Points, in no order, along strands that fork, close into loops and pass close to each other.
Two points are linked if the straight distance between their rows is under 8.07. Some points are linked to none.
(180): [-3.83 -0.18  0.16 -5.85  4.94 -0.55 -0.89  0.00  0.58 -1.53 -1.50  4.61
  2.36 -2.51  0.09  0.17 -3.41 -2.40 -1.13 -3.20]
(555): [ 2.61 -0.16 -5.93 -1.31  1.76 -0.08  3.16 -1.71 -1.36 -3.81  2.49  0.52
  0.94  0.90 -5.73 -3.33 -4.36 -2.76  2.79 -1.07]
(389): [-1.70  3.43  2.13  0.03 -0.92  1.04 -3.09 -1.65  4.53  1.21  1.07  0.74
 -1.13 -2.72  1.83  3.43  0.03  1.79 -2.41 -2.11]
(96): [ 1.92 -1.00 -4.25 -0.91  0.62 -1.46 -2.33 -3.35 -4.83 -2.36  2.58 -2.56
  0.82  2.95 -0.16 -0.86 -1.88  0.48  3.69 -0.41]
(626): [-0.80 -3.24  2.26  5.22 -3.03 -1.15  1.79  3.18 -0.79  1.79 -0.87 -1.34
 -2.67  1.81  1.41 -0.86  3.74  2.54  0.44  3.45]
(329): [-1.00  0.69 -2.02 -2.32  0.32 -2.04 -2.47 -0.48 -3.35 -1.93  0.33 -0.18
  0.61 -0.82  2.54 -0.98 -1.55  1.04 -0.82  0.18]
(407): [ 0.91 -1.37 -1.94  2.16 -3.18  1.80 -0.94  0.42  5.36  0.44 -1.72 -1.28
 -2.38 -2.95 -0.22  1.35  7.15  0.22 -0.01  2.95]
(600): [ 2.61 -4.69  1.75  3.67 -3.84  0.77  2.07  3.01  2.97  2.73 -4.38 -5.20
 -0.03 -1.25  0.50  0.33  3.80  1.12 -1.81  5.35]
(151): [-1.62 -0.70  2.81  1.57 -1.84  1.28  2.35 -1.32  1.29 -2.93 -3.81 -1.23
  3.77  2.05  0.17  1.82  2.28 -3.32 -0.19  2.14]
(186): [ 1.19  2.18 -4.97 -3.52  5.24  2.02  0.85  0.71 -0.08  1.55  2.63  2.63
 -2.15 -2.75 -3.26 -3.77 -5.07  0.46 -1.62 -3.95]
(442): [-1.04  0.37 -0.12 -3.28  4.69 -1.44  0.46  0.38  0.64 -1.52 -0.68  3.70
 -0.45 -2.75  0.10 -1.56 -2.64 -0.30 -2.66 -3.44]
(405): [-0.28 -2.39  1.42  3.05 -3.21  0.12  1.80 -3.98  3.14 -2.76 -4.02 -3.06
  2.67  4.03  0.65  4.46  0.94 -3.39  0.19  2.29]
(102): [-2.89 -1.67  0.62 -2.44  0.90 -2.20 -0.97  0.37 -0.67 -0.76 -3.99 -1.40
  4.83 -0.13  4.14  1.54 -1.75  1.53 -2.78  1.78]
(698): [ 0.18 -1.52  5.30  2.31 -1.40  0.91  2.86 -0.09 -1.23 -2.17 -2.96 -1.70
  2.53  3.09 -0.96  0.66  1.32 -5.16  0.07  3.03]
(595): [ 3.25  1.40 -5.96 -1.91 -0.45  1.49  2.04 -0.36  1.37 -1.94  5.76  0.42
 -1.76 -1.50 -7.00 -2.29 -5.90  0.69 -0.65 -3.52]
(610): [-1.42 -1.67 -0.59  0.92 -0.70 -1.78 -3.47  3.11 -3.23  2.40  1.14  1.30
 -3.00 -0.40  2.92 -3.05  2.28  0.63 -0.93  0.84]
(55): [ 0.90  3.85  3.22 -0.73  0.78  1.95 -2.48  0.78  1.63 -3.34  3.77 -0.55
 -0.97 -3.34 -3.35  2.32 -4.43  0.66 -0.63 -5.45]
(14): [-0.37  2.38 -3.23 -3.51  6.02  3.84 -0.27 -0.25 -0.50  3.85  1.02  3.27
  0.31 -0.81 -1.51 -3.95 -2.54 -2.60  0.06 -4.33]
(167): [ 0.59  1.23  0.38  0.47  2.97 -1.27  4.27  0.25 -3.03 -1.70 -1.21  1.83
 -0.72  1.66 -0.13 -2.45 -0.63  1.16 -0.24 -0.55]
(11): [ 2.77 -4.47  5.93 -0.19  0.15 -0.78  3.35  2.66 -5.15 -1.57  0.32 -3.40
  0.27  2.13 -1.45 -1.55 -3.11 -3.42  0.80  2.16]
(163): [ 2.96  2.36  0.50 -1.58  1.05  2.21 -0.73  2.20  1.38 -2.63  4.85 -0.34
 -0.43 -3.74 -5.44  1.42 -6.20  1.43 -0.24 -6.48]
(435): [-3.86 -2.14 -0.81 -1.02 -0.36 -0.84  1.30 -1.68 -1.71 -2.88 -1.32 -3.52
  6.11  4.86 -0.56  2.84  0.02 -3.14  5.10 -0.99]
(91): [ 1.12  0.68  2.08  0.81 -2.16 -1.61 -0.66  1.19 -2.15 -2.13  1.23 -1.07
 -3.28  4.91 -0.91  0.88  1.80 -4.33  0.88  1.26]
(319): [ 0.45  1.06 -3.67 -2.88  1.31 -1.87 -3.17  0.27 -3.39 -1.32  2.04  1.31
 -1.41 -2.87  0.53 -2.91 -3.59 -1.06 -1.37  0.70]
(59): [ 0.48  3.88 -2.93 -2.09  1.66 -0.23 -2.66 -1.48 -1.70 -0.90  3.84 -0.40
  1.86 -2.66 -0.23  0.13 -4.91  2.60  2.24 -2.69]
(396): [ 1.97  0.25 -2.28 -1.29  0.80 -0.40 -2.03 -3.58 -2.87 -2.32  4.09 -2.27
  1.90  2.05 -1.44  1.81 -3.25  0.69  6.50 -3.08]
(33): [-2.05  1.72  0.65  2.21 -1.03 -0.96 -0.18 -0.89  3.98  1.13 -0.88  1.63
 -2.80 -1.35  2.46  1.39  2.37  2.01 -3.08 -0.11]
(472): [-1.20  1.11 -0.09 -1.83 -1.22  2.49 -1.14 -0.10  2.25  1.47 -1.44  0.93
  2.06 -1.11  1.08  0.40  4.70 -0.75 -0.96  1.28]
(733): [ 0.66  3.01  0.31  1.52 -3.78  2.29 -1.06 -2.94  5.09 -0.58  1.08 -2.19
  1.81 -1.08 -0.60  5.21  2.57  2.51  2.25 -0.04]
(444): [-0.24 -1.35 -0.32 -2.31  1.28 -0.99  2.87  0.77  2.61  4.48 -6.18  1.08
  2.86 -0.76  2.51  1.34  2.30  2.60 -2.10  4.57]
(443): [ 0.44  3.46 -2.84 -2.70  2.46  1.57 -4.19 -0.63 -0.70  3.30  3.70  1.74
  0.51 -3.33  0.54 -1.06 -3.42  1.40  1.60 -2.78]
(643): [-1.00  3.22  1.07 -0.31  0.54  0.01  2.57  0.94 -2.37 -1.63 -1.38  1.49
  1.71  1.98  0.06 -1.93  0.83 -2.93 -0.53  1.79]
(281): [-3.83  0.27 -0.25 -5.04  3.79  0.86 -0.80 -0.57  1.21  2.73 -2.62  4.43
  3.54 -0.67  1.45  0.17 -0.93 -1.17  0.06 -2.08]
(133): [ 0.36  0.56 -1.82 -0.13 -2.77  2.05 -1.48  0.06  2.57  1.94 -0.71 -0.82
  0.28 -1.82  0.92  0.83  7.25  1.35  0.72  1.63]
(9): [-1.83 -2.16  1.38 -0.69 -1.41 -1.03 -3.99  2.73  0.57  4.91 -0.94  2.92
 -2.59 -1.22  2.94 -1.11  4.22 -0.32 -2.10  2.20]
(738): [-1.31 -1.65  1.91  6.56 -2.23 -0.94  2.98  2.24  1.13  0.00 -0.29  0.47
 -4.24  3.74  0.70  0.18  4.11  1.37  1.23  2.30]
(670): [ 3.56  1.30 -3.24 -1.79 -0.35  2.81  0.41  1.35  1.33 -1.68  6.06  0.17
 -0.08 -3.69 -7.33 -0.06 -7.18  1.49 -0.62 -5.36]
(545): [ 1.16 -3.83  2.04  2.66 -2.23 -0.50  2.87 -0.11  1.33  1.19 -4.85 -4.06
  3.12  0.05  2.20  0.91  2.77  2.48 -2.39  4.15]
(498): [-2.33 -0.75  0.18 -2.16  0.16 -1.64  0.74  1.14  0.81  2.19 -4.54 -0.08
  4.60 -0.27  4.08  0.97  0.45  1.38 -2.52  4.08]
(36): [-1.45 -1.53  2.50  2.67  0.70 -2.06  2.99 -0.21  3.36  3.13 -4.14  2.90
 -1.95 -1.73  2.86  0.62  1.88  1.71 -3.75  1.72]
(699): [ 2.32  1.71 -4.76 -0.98  1.97  0.35  2.55  1.42 -0.67 -1.91  3.69  1.97
 -4.05 -1.12 -4.55 -4.39 -3.18  0.19 -1.98 -3.50]
(489): [ 1.07 -1.62  2.12  2.12  2.20 -2.11  5.05 -1.14 -3.44 -1.26 -2.39 -0.65
  1.13  3.82  0.76 -0.99  0.30  2.09  1.49  0.98]
(401): [ 1.52 -3.89 -1.34  4.57 -3.43  0.96  1.27  1.69  4.60  0.99 -3.21 -2.59
 -2.89 -2.00 -0.12  0.84  6.38  0.04  0.08  4.90]
(386): [-1.70  2.01 -1.49 -4.87  4.54  3.15 -0.71 -1.17  1.03  4.52 -1.00  4.36
  2.50 -0.08 -0.32 -1.42 -0.65 -0.80  1.28 -3.46]
(490): [-1.31 -1.57 -0.08 -0.88  0.53 -2.11 -1.72 -1.42 -1.49 -2.00 -1.16 -1.57
  2.33 -0.37  3.74  0.46 -0.19  3.10 -1.75 -0.60]
(436): [ 0.67  4.53  0.72 -0.38 -1.40  0.52 -1.41  0.13 -0.22 -2.81  3.53 -0.71
 -2.96  3.86 -2.60  0.93 -0.14 -3.23  1.36 -1.64]
(480): [-0.85  3.22  2.02  1.29 -1.60  4.95 -1.04 -2.67  4.69 -0.63  0.77 -0.52
  4.94 -2.30 -1.23  3.79  0.56  0.80  2.35 -2.42]
(737): [-0.64  3.77  2.48 -0.78  0.19  0.87 -4.33 -0.50  1.40 -1.92  3.38  0.41
 -0.76 -3.42 -0.21  2.65 -2.55  1.54 -0.82 -3.60]
(528): [-0.38 -0.65  1.52 -0.30 -0.96  0.17 -2.29 -2.94 -1.00 -3.62  1.00 -2.23
  1.45  2.42  0.20  2.88  1.91 -1.69  2.01 -1.79]
(217): [ 2.56 -3.40  2.81  1.06 -0.83 -2.20  0.01  2.47 -4.78 -2.11  1.23 -1.76
 -3.23  2.38 -1.72 -1.82 -0.46 -4.03  0.92  1.43]
(95): [-1.40  3.34  0.85 -1.09  0.22  2.11  0.51  0.12  0.04  0.06 -0.97  1.91
  1.53  0.07  0.70 -0.78  3.07 -1.90 -0.36  0.29]
(512): [ 0.49  0.54 -0.30  2.94 -4.64  2.16  0.21 -4.33  5.78 -1.26 -0.95 -2.11
 -0.69 -0.44  0.48  4.73  2.98  0.09  0.29  0.84]
(116): [-0.05 -3.49  1.11  3.82 -2.33 -3.59 -0.28  4.13 -4.23  1.14  1.35 -2.46
 -3.19  4.31  1.26 -1.19  1.24  1.62  1.72  2.20]
(614): [-0.88  2.66 -2.77 -2.98  2.01 -0.51 -4.56 -0.08 -0.56  4.79  2.49  3.28
 -2.26 -1.55  1.59 -1.15 -1.72  1.84 -0.26 -2.18]
(426): [ 0.84  3.41 -0.95 -0.28  0.71  1.43 -1.99 -2.00 -1.62 -0.99  3.97 -1.49
  2.84 -0.52 -0.87  1.41 -3.16  3.22  4.43 -3.88]
(156): [-0.81 -2.15 -1.63  3.41 -2.25 -2.12 -2.57  3.00 -4.91  1.19  2.01 -0.80
 -3.62  1.86  1.91 -3.03  1.49  1.61  1.19  1.75]
(296): [ 0.28 -3.25  2.01  1.94  0.49 -0.91  3.43 -1.01 -2.40  0.17 -3.19 -1.90
  2.55  1.45  2.43 -0.60  2.90  2.91 -0.10  2.05]
(500): [ 0.78 -0.96  0.31  4.10 -2.38  0.96  2.35 -6.21  4.93 -1.82 -2.02 -1.87
  0.55  3.16  0.04  5.63  1.76 -2.05  1.50  0.01]
(366): [ 1.73 -3.32  7.72  2.58 -1.72  0.44  2.15  1.94 -2.91 -0.20 -1.43 -3.88
  0.65  3.15 -0.42  0.12 -0.29 -3.90 -0.36  3.52]
(682): [ 2.24 -0.56 -4.67 -0.30  0.19 -3.05 -0.60  1.26 -3.69 -1.20  2.33  1.12
 -3.30 -2.21 -1.96 -5.08 -4.04 -1.24 -1.43  3.09]
(397): [ 1.97 -1.60 -0.53  1.15 -0.45 -2.69  0.81  3.13 -5.54 -1.05  2.04  0.13
 -4.18  0.05 -1.73 -4.48 -2.38 -1.88  0.14  2.54]
(208): [-1.39  1.11 -1.36 -3.44  1.19 -0.47 -2.77 -0.35  2.15  6.43  0.08  4.23
 -1.63  0.18  2.25 -0.40  1.99  2.06 -0.69 -1.46]
(17): [-2.00 -0.91  0.32 -1.48  1.11 -0.82 -1.16  1.64  2.11  6.49 -1.69  4.86
 -2.98  0.23  1.90 -1.25  3.79  0.57 -0.84 -0.40]
(107): [-1.10 -0.88  4.54  4.74  0.61 -1.15  4.35  0.53  0.73  0.96 -3.44  0.84
 -2.16 -0.92  2.08 -0.30  0.33  0.74 -3.24  3.14]

A tip is a point with one link. Name the tips that can be reached along the links from each point below, in the order of the rows.
(116): (96), (738)
(329): (444), (436), (480)
(281): (442), (107)

A fork is a point with three links, a tip a point with one. Leave the first point through the second and follow the links. Name the first fork or tip that comes.
(444), (498): (217)
(59), (443): (738)
(107), (36): (442)
(156), (610): (96)
(281), (386): (107)
(11), (366): (480)
